A landscape with many valleys, sampled at points; each row gives a point and its height.
A ball rolls from a point to whichever of its 6 nearest points has the largest drop for the distance, and stops where none of them is lower. Distance is the straight distance between rows; heights are no part of it.
(891) h=651: [ 30 -18   7  -3  34 -26  43  15  42 -10 -14  -4  16 -20  17  18   3 -36
   8  -7  35   3   0  -1 -14   8]
(732) h=239: [-21  31 -25 -21 -17 -11 -52 -19 -24  14   4  41 -19  36 -25 -11  30  -4
 -21   2   8 -27  -5   5  15  13]
(894) h=209: [-29  43 -42 -23  -3 -16 -24 -28 -11 -17   7  39 -16  20 -24  -5  10 -25
 -41 -40   8 -32   7  -1  17  12]
(39) h=532: [  2  -5 -23   3   9   5 -56 -12 -43  29  -5  21   0  39 -13 -25  58  26
  21  26   9 -11   1  -1 -12 -20]
(629) h=672: [ 36 -13  24 -27  25 -29  17   0  36  -5 -21 -18  -2 -15   3  23  21 -28
   5   7   6  -1  -8  22 -21  17]
(542) h=617: [-10   4  -3   9  -3  21 -29   5 -27   3  15 -14   7  20 -13  -3   9  26
 -16  18 -10   1   9   1  17  -5]
(569) h=548: [ 11  -1  13  -8   6   9 -27 -26  -5  14  18 -10  17  12  -1   5  14   3
  -7  18   7   8   3  19   4   0]
(906) h=291: [  9  10  12  -3   4   2  33   7  26 -32  -7 -12  -1 -40  17   7 -36 -44
  16 -38  17  -1  -3 -34 -19  -5]
(460) h=460: [-17  21 -11 -13  -6  -4  20  10  15 -46  -3   8   5 -27  -3 -32 -21 -46
  32 -59   8 -15   8 -53 -31  -6]
(84) h=83: [ 16  11  19 -39  -5 -12  37  15  57 -29  -7   7 -40 -38  15   9 -35 -43
  15 -55  20   1 -14 -35 -31  19]
(170) h=694: [ 30  -9  -5 -26  20 -44  19   3  36  -2 -26   1  15   5  -4  16  46 -25
   1   8  10  -4  -9  20 -13  17]
(803) h=578: [-19   5 -32  13   9  15   8   3 -32 -19  16  -4  33 -21 -15 -19 -29  26
  -7 -13 -11 -15  18 -11   5 -14]
(454) h=376: [ 38 -17  41  28  15  51  39 -18   0   0  28 -37   9 -40   6  11 -44  -5
 -12 -15  14  43  -4   2   9 -16]
(429) h=431: [  8 -16  31 -19 -25  11 -36 -45 -14  25   4 -14  -9  30  12  12  20   6
  19  18  -1  19 -17  14 -10   6]
(93) h=669: [  2   7 -30  16  31   1  24   4 -27 -27   7 -19  41  -9  -3  -9 -14  11
 -10  -5  10 -28  18 -13   6 -27]
(76) h=372: [ -9  13  15 -26 -21  10 -46 -33  -8  24  21   8 -28  30   4   3  12   6
  -1   3   0  19 -26  12  15  17]
(871) h=759: [ 30 -22 -23   3  47 -17  34   5  16 -19  -9  -3  31 -16  15   5   4 -23
   3 -13  17 -14  13 -10  -6 -10]
(721) h=568: [-30   3 -48  38  19  27  -2  25 -44   6   2  11  38  14 -16 -13  -1  54
  -6  20 -10 -43  16 -14  20 -25]
(826) h=331: [ 10   8  34 -33  -5   8   7 -23  17  -7  11  -3 -17  -8   4  14 -28 -32
 -20 -31  29   5 -15   4  12   7]
(619) h=476: [-14 -13  16  26 -15  40 -17 -14 -19  15  28 -27  11  -4   3   0 -34  31
 -27  13 -24  20 -12   8  19   6]
(864) h=432: [ 28   4  19 -40 -22   0 -39 -42  -3  33  -8  16 -16  32  21   4  39 -10
  22   6 -10  14 -12  37  -5  -5]
(512) h=135: [ 56 -35  23  37  28  19  35  -1   3  11  10 -21  41 -30  26   5 -14 -12
  -6   4  30  41   1  -4   8  -8]
(417) h=642: [-48  24 -50  28   0  20  37  37 -28 -27   9  -2  19  -2  -7 -21 -45  30
  12 -11 -34  -3  42 -33  12 -61]
(585) h=477: [ 29 -10  12   2  13 -16  40  23  52 -21 -24 -11   1 -44  17  14 -22 -41
  16 -18  19   9  14 -16 -22  17]
(411) h=596: [-22 -19  16  -2 -44  37 -50 -16 -57  38 -12  13 -28  22  36 -34  31  46
  27  46 -38  17 -29   8 -11   1]
(119) h=593: [ 29  -6  31 -35 -18 -53  35   1  58  -3 -28 -13 -14   6  -8  31  45 -26
   9  17  10   2  -1  33 -25  30]
(655) h=379: [-42  -3 -17  13 -10   6 -48  13 -37   8   2  24 -17  28 -20 -11  10  53
 -10  29 -20 -13  -6   5  17   8]
(572) h=509: [-47  34 -45  22  -5  20  17  11 -34 -22  13   4   7 -12 -15 -13 -40  20
 -13 -20 -13 -15  28 -15  12 -24]
(857) h=461: [ 22  11  45   1 -16  18  29 -15  36 -25  25 -19 -19 -48  18  16 -61 -30
  -7 -48  22  26 -14 -30  -9  -7]
(633) h=807: [  9  -6 -21   7  41  -3  -2   2 -26  10  12 -16  52  10  -2  -1  23  18
  -8   9  25  -5   4  12   5 -10]
(559) h=478: [-12  18  -9 -14   4   9  29   6   3 -40   9 -10  17 -28  14 -24 -24 -38
  13 -37   1 -24   2 -47  -9 -19]
(689) h=556: [ 25 -14   7   6  33   2  19  -1   3   2  -4  -7  37 -13  14  -2   9 -15
   1   4   9  21  11   3 -11 -18]
(553) h=112: [-31  22  -6 -23  -6   4 -22 -16  -7  -7  20  31 -13  19 -15  -3 -10 -19
 -27 -29   5  -7  -3  12   6  14]
(823) h=390: [-30  14 -32   9 -12  11 -61  -5 -44  26   3  33 -21  35 -25 -27  35  17
  -2   4  -7 -31   0   6  16  -2]
(920) h=445: [ 35   9  41 -59 -31 -45  -9 -36  21  21 -29   6 -12  26  13  12  56 -23
  26  24 -13  11  -8  50 -29   5]
(475) h=572: [-26  25  -9  -6  -7   5  10 -11   1 -27  26   0   1 -26  -6 -12 -42 -26
  -6 -37   3 -11  17 -28   1  -7]
(607) h=294: [-35  -9 -36  52  -9   5 -18  34 -51  26 -13  22  -3  36 -35 -27  38  85
  11  56 -13 -25   7 -11  18  -2]
(798) h=384: [-27  -1  19  -3 -31  21 -31  -4 -26  18  39 -12 -16  18  -1   4 -24  22
 -29  21 -33  16  -6   6  35   2]
(311) h=496: [ -9 -12  10   9 -23  22 -37 -17 -33  28  12 -12  -7  30   8 -16  17  38
   3  32 -19  23  -5  17  12  -4]
(742) h=263: [-43  16  -5  -1 -22  11 -46  -7 -27   9  19  19 -17  23 -12  -6 -10  13
 -26  -3 -22  -2  -7  11  32  19]
(848) h=631: [-20  21 -20  32 -10  23  32   4  -8 -30  19 -26  21 -37  21 -16 -63  14
   1 -14 -31  24  32 -24   5 -39]
(824) h=544: [ 52 -24  35   1   4  15  19 -30  20  31  10 -24  -5   6  23  31  -9 -15
   7  -8   8  42 -17  26   4  16]
(292) h=557: [-13 -30  12  22 -50  31 -37   2 -52  32  -3  -9  -7  24  17 -23  27  60
   8  54 -37  18 -20  12  17  -8]
(63) h=446: [ -2  26 -21 -32  -1 -15   6   4  21 -36 -12  26  -1 -26 -10 -11 -13 -57
  -6 -52  11 -25   0 -28 -24  -4]
(199) h=312: [-35  34 -49   1   9  10  -6  -1 -17 -17   8  27   0  15 -28 -18 -16  -6
 -23 -24   2 -32  12  -8  11 -14]
(492) h=389: [-66  26 -54  51 -11  -1  -5  42 -41  10 -16  48 -15  32 -36  -3   8  70
   9  27 -23 -23   9 -10  35  10]
(654) h=254: [ 19   5  45 -30 -11 -32  29  -1  70  -9 -11  -4 -35 -18   5  21 -19 -51
   4 -16  16  -5 -21   4 -13  25]
(628) h=451: [ 15  -9  31   0  16   6  35  -4  38   0  -5 -21  -3 -22  18   9 -28 -29
   8 -28  15  20 -12  -7 -10   8]
(843) h=558: [ -4   2 -21  -2  16  -1   5  -2  -9 -26   8 -14  32 -11  -3  -9 -22 -13
  -1 -23  26 -21   4 -17   0 -15]
(74) h=357: [ -5  10 -25 -17   4 -20 -43 -18 -14   3  -7  37 -14  36 -26  -5  43   5
  -8  -1  18 -21 -13  13  10  -1]
(69) h=439: [ 34  -5  42   3 -11 -33  56  17  78   6 -42 -11 -27 -43  14  12 -18 -26
   5   5  16  -2   4   5 -33  31]
(525) h=236: [ 12   6  41 -50  -2 -15   9 -21  41   6   9  13 -37  -7   0  18 -31 -37
  -2 -32  19   9 -24  -2  -5  28]
(360) h=385: [-13   6  23   1 -10  18 -39 -25 -16   8  37 -11 -20   9  -7  -1 -19   7
 -34   3 -18  26 -19  12  16   9]
(621) h=522: [-13   4  16  29 -25  27  23   0  -4 -11  38 -26   5 -35  17   6 -65  27
 -27 -11 -32  36  -3  -4  26 -21]
(485) h=322: [ 13  -5  29 -54  -8 -22  -9 -24  41  17  -1  18 -33  11   0  27  14 -31
  -1  -3   5  22 -18  21 -11  17]
(735) h=495: [ 20 -21  -5  29  45   5  38   5   1 -25   9 -27  41 -44  14  -4 -31 -18
  -1  -7  23  16  19 -19   7 -19]
(487) h=52: [-60 -11 -28  47 -17   9 -24  29 -46  25 -19  31 -28  33 -28 -18  17  80
  17  41 -35 -13  -2   6  29  -6]
(362) h=589: [ 18 -17  14  21  16  23  -2  -4 -17  -8  27 -32  26  -7 -13  -6 -16  24
 -14   3   0  13  -1   5  13  -6]
(495) h=363: [-76 -22   6  36 -24  -6 -14  34 -25  14 -19  30 -27  21   0  -2 -19  66
  -3  30 -64  15  -7  18  38  17]
(861) h=590: [ 21   3 -20  -9  19 -19 -39  -2 -17  20  -8   8   8  34 -20  -4  59  15
  -8  11  23 -21   3  10  -4 -12]
(45) h=317: [ -6  16 -18 -19  22  -9  -7  -9  -9 -16  10  14   7   5 -14   1  -4 -16
 -23 -23   5 -22 -14  -6   5   3]
(680) h=283: [ 26  10 -15 -53 -20 -46 -25 -18   5  19 -37  21  -9  40 -15  12  69  -4
  19  11   0   4 -13  29 -13 -19]
(397) h=588: [ 17  19  25   7 -14 -38  66  52  78  -6 -58 -22  -5 -49  14  10  23 -29
  -1  18   4 -12  35 -12 -43  46]
(187) h=303: [-12  13 -15 -27  -4   3 -63 -24 -18  22  -3  23 -26  50 -21 -13  42   5
   0  -5   7  -2  -4   6   6  10]
(16) h=567: [ 49 -14  70   7 -26 -13  72  -5  62  18 -20 -21 -44  -4  23  28  13 -34
  22  17  14  22   5  42 -10  18]
(532) h=646: [-27  12 -15  15  -6  31   8   8 -14 -16  28 -22  18 -20  -8  -3 -39   4
 -15  -8 -22  -6  11 -14  14 -15]
(92) h=530: [-24  19 -28  12  26  14  -8   6 -30   2   6  15  20  12 -29  -3 -11  17
 -16 -13   6 -36   5 -13   5 -17]
(398) h=599: [ 34 -23  15   4  25  -5  35   7  31 -10   1 -16  11 -48  26  18  -7 -33
  11 -13  25  16  27 -14 -14  -3]
(4) h=351: [ 17   4  -9 -15   5 -21  36  21  48 -36 -18  -6  -1 -41  15  -9  -9 -46
  30 -25  10  -2  13 -32 -33   3]
(737) h=282: [ 21  14   9 -11  -9 -43  29  38  65 -34 -37   4 -20 -54  22  -1 -15 -47
  20 -32  17  -5  14 -35 -48  21]
(702) h=726: [ 19 -17 -19   0  25   4 -36  -9 -18   8   0  -1  31  21 -16  10  35  12
   4  13  12  -6   4   6   4 -17]
(79) h=609: [ 35  -9  15 -13   9 -42  48  29  60  -8 -30 -24  -4 -31  17  22   6 -36
  14  14   1  -3  10   7 -36  21]
(673) h=712: [ 20 -15 -23   6   6   6 -35   4 -32  19  13   5  15  26   8  -5  27  21
  11  26   1   5   0   4  -5 -29]
(146) h=447: [-27   2 -35  28   5  11 -36  19 -40  12   2  22  10  10 -22 -11  29  64
   5  33 -12 -24   6  -4  21   0]
(306) h=427: [ 36 -14  60 -13 -11   4  32 -21  55  18  -6  -9 -27   2  16  39   0 -33
   2   1  17  23 -17  30  -4  27]
(549) h=272: [  9 -18 -18  35  45   8  32  10   2 -17   2 -28  64 -35  37 -12 -21  -9
   7  -7  15  11  11 -20   5 -29]
(731) h=507: [ 23   3   5 -32  12 -63  27  36  60 -19 -35   7   9 -27 -10  19  15 -41
   6   1  11 -26  12  -3 -25  24]
(701) h=338: [  7  13   3 -45  -2 -34  10   2  37 -21 -11  17 -25   3  -8  18 -17 -52
 -15 -29  17 -20 -15   9  -8  12]
(19) h=668: [ 25 -33  -2  18   8  12 -12 -15 -24  18  17 -21  24  14  16   0  11  23
  -8  21   2  12  -2   7  -2 -14]
(288) h=573: [ 23  -6 -10 -10  34 -13  -8  -4   7  -8   2  -2  15  -6 -11   7   6 -25
  -9   2  13  -3  -4  16  -7  -3]
(448) h=500: [ 23 -32  31   9 -14  34 -14 -31 -23  40  22 -18   5  20  19  17  18   7
  19  31 -23  43 -25  23   4   3]
(676) h=595: [-41 -34   5  29 -42  26 -45  15 -62  25  -9   6 -16  29  11 -31  41  72
  34  58 -33   2 -19  -3  -2 -10]
(2) h=120: [-60   7 -31  48  -9  14   1  37 -39   1 -13  20 -19  36 -21  -3 -20  55
   2  19 -44 -18  17  10  33  19]
(313) h=540: [-18 -24 -14  41   3  22 -21  16 -39   8   2 -13   1  26  -4  -8   9  59
  -9  33 -26  -3   0   6  10   8]

Where does a ball stop that starts at each point below?
(398): (84)
(569): (553)
(311): (553)
(39): (553)
(362): (553)
(871): (512)
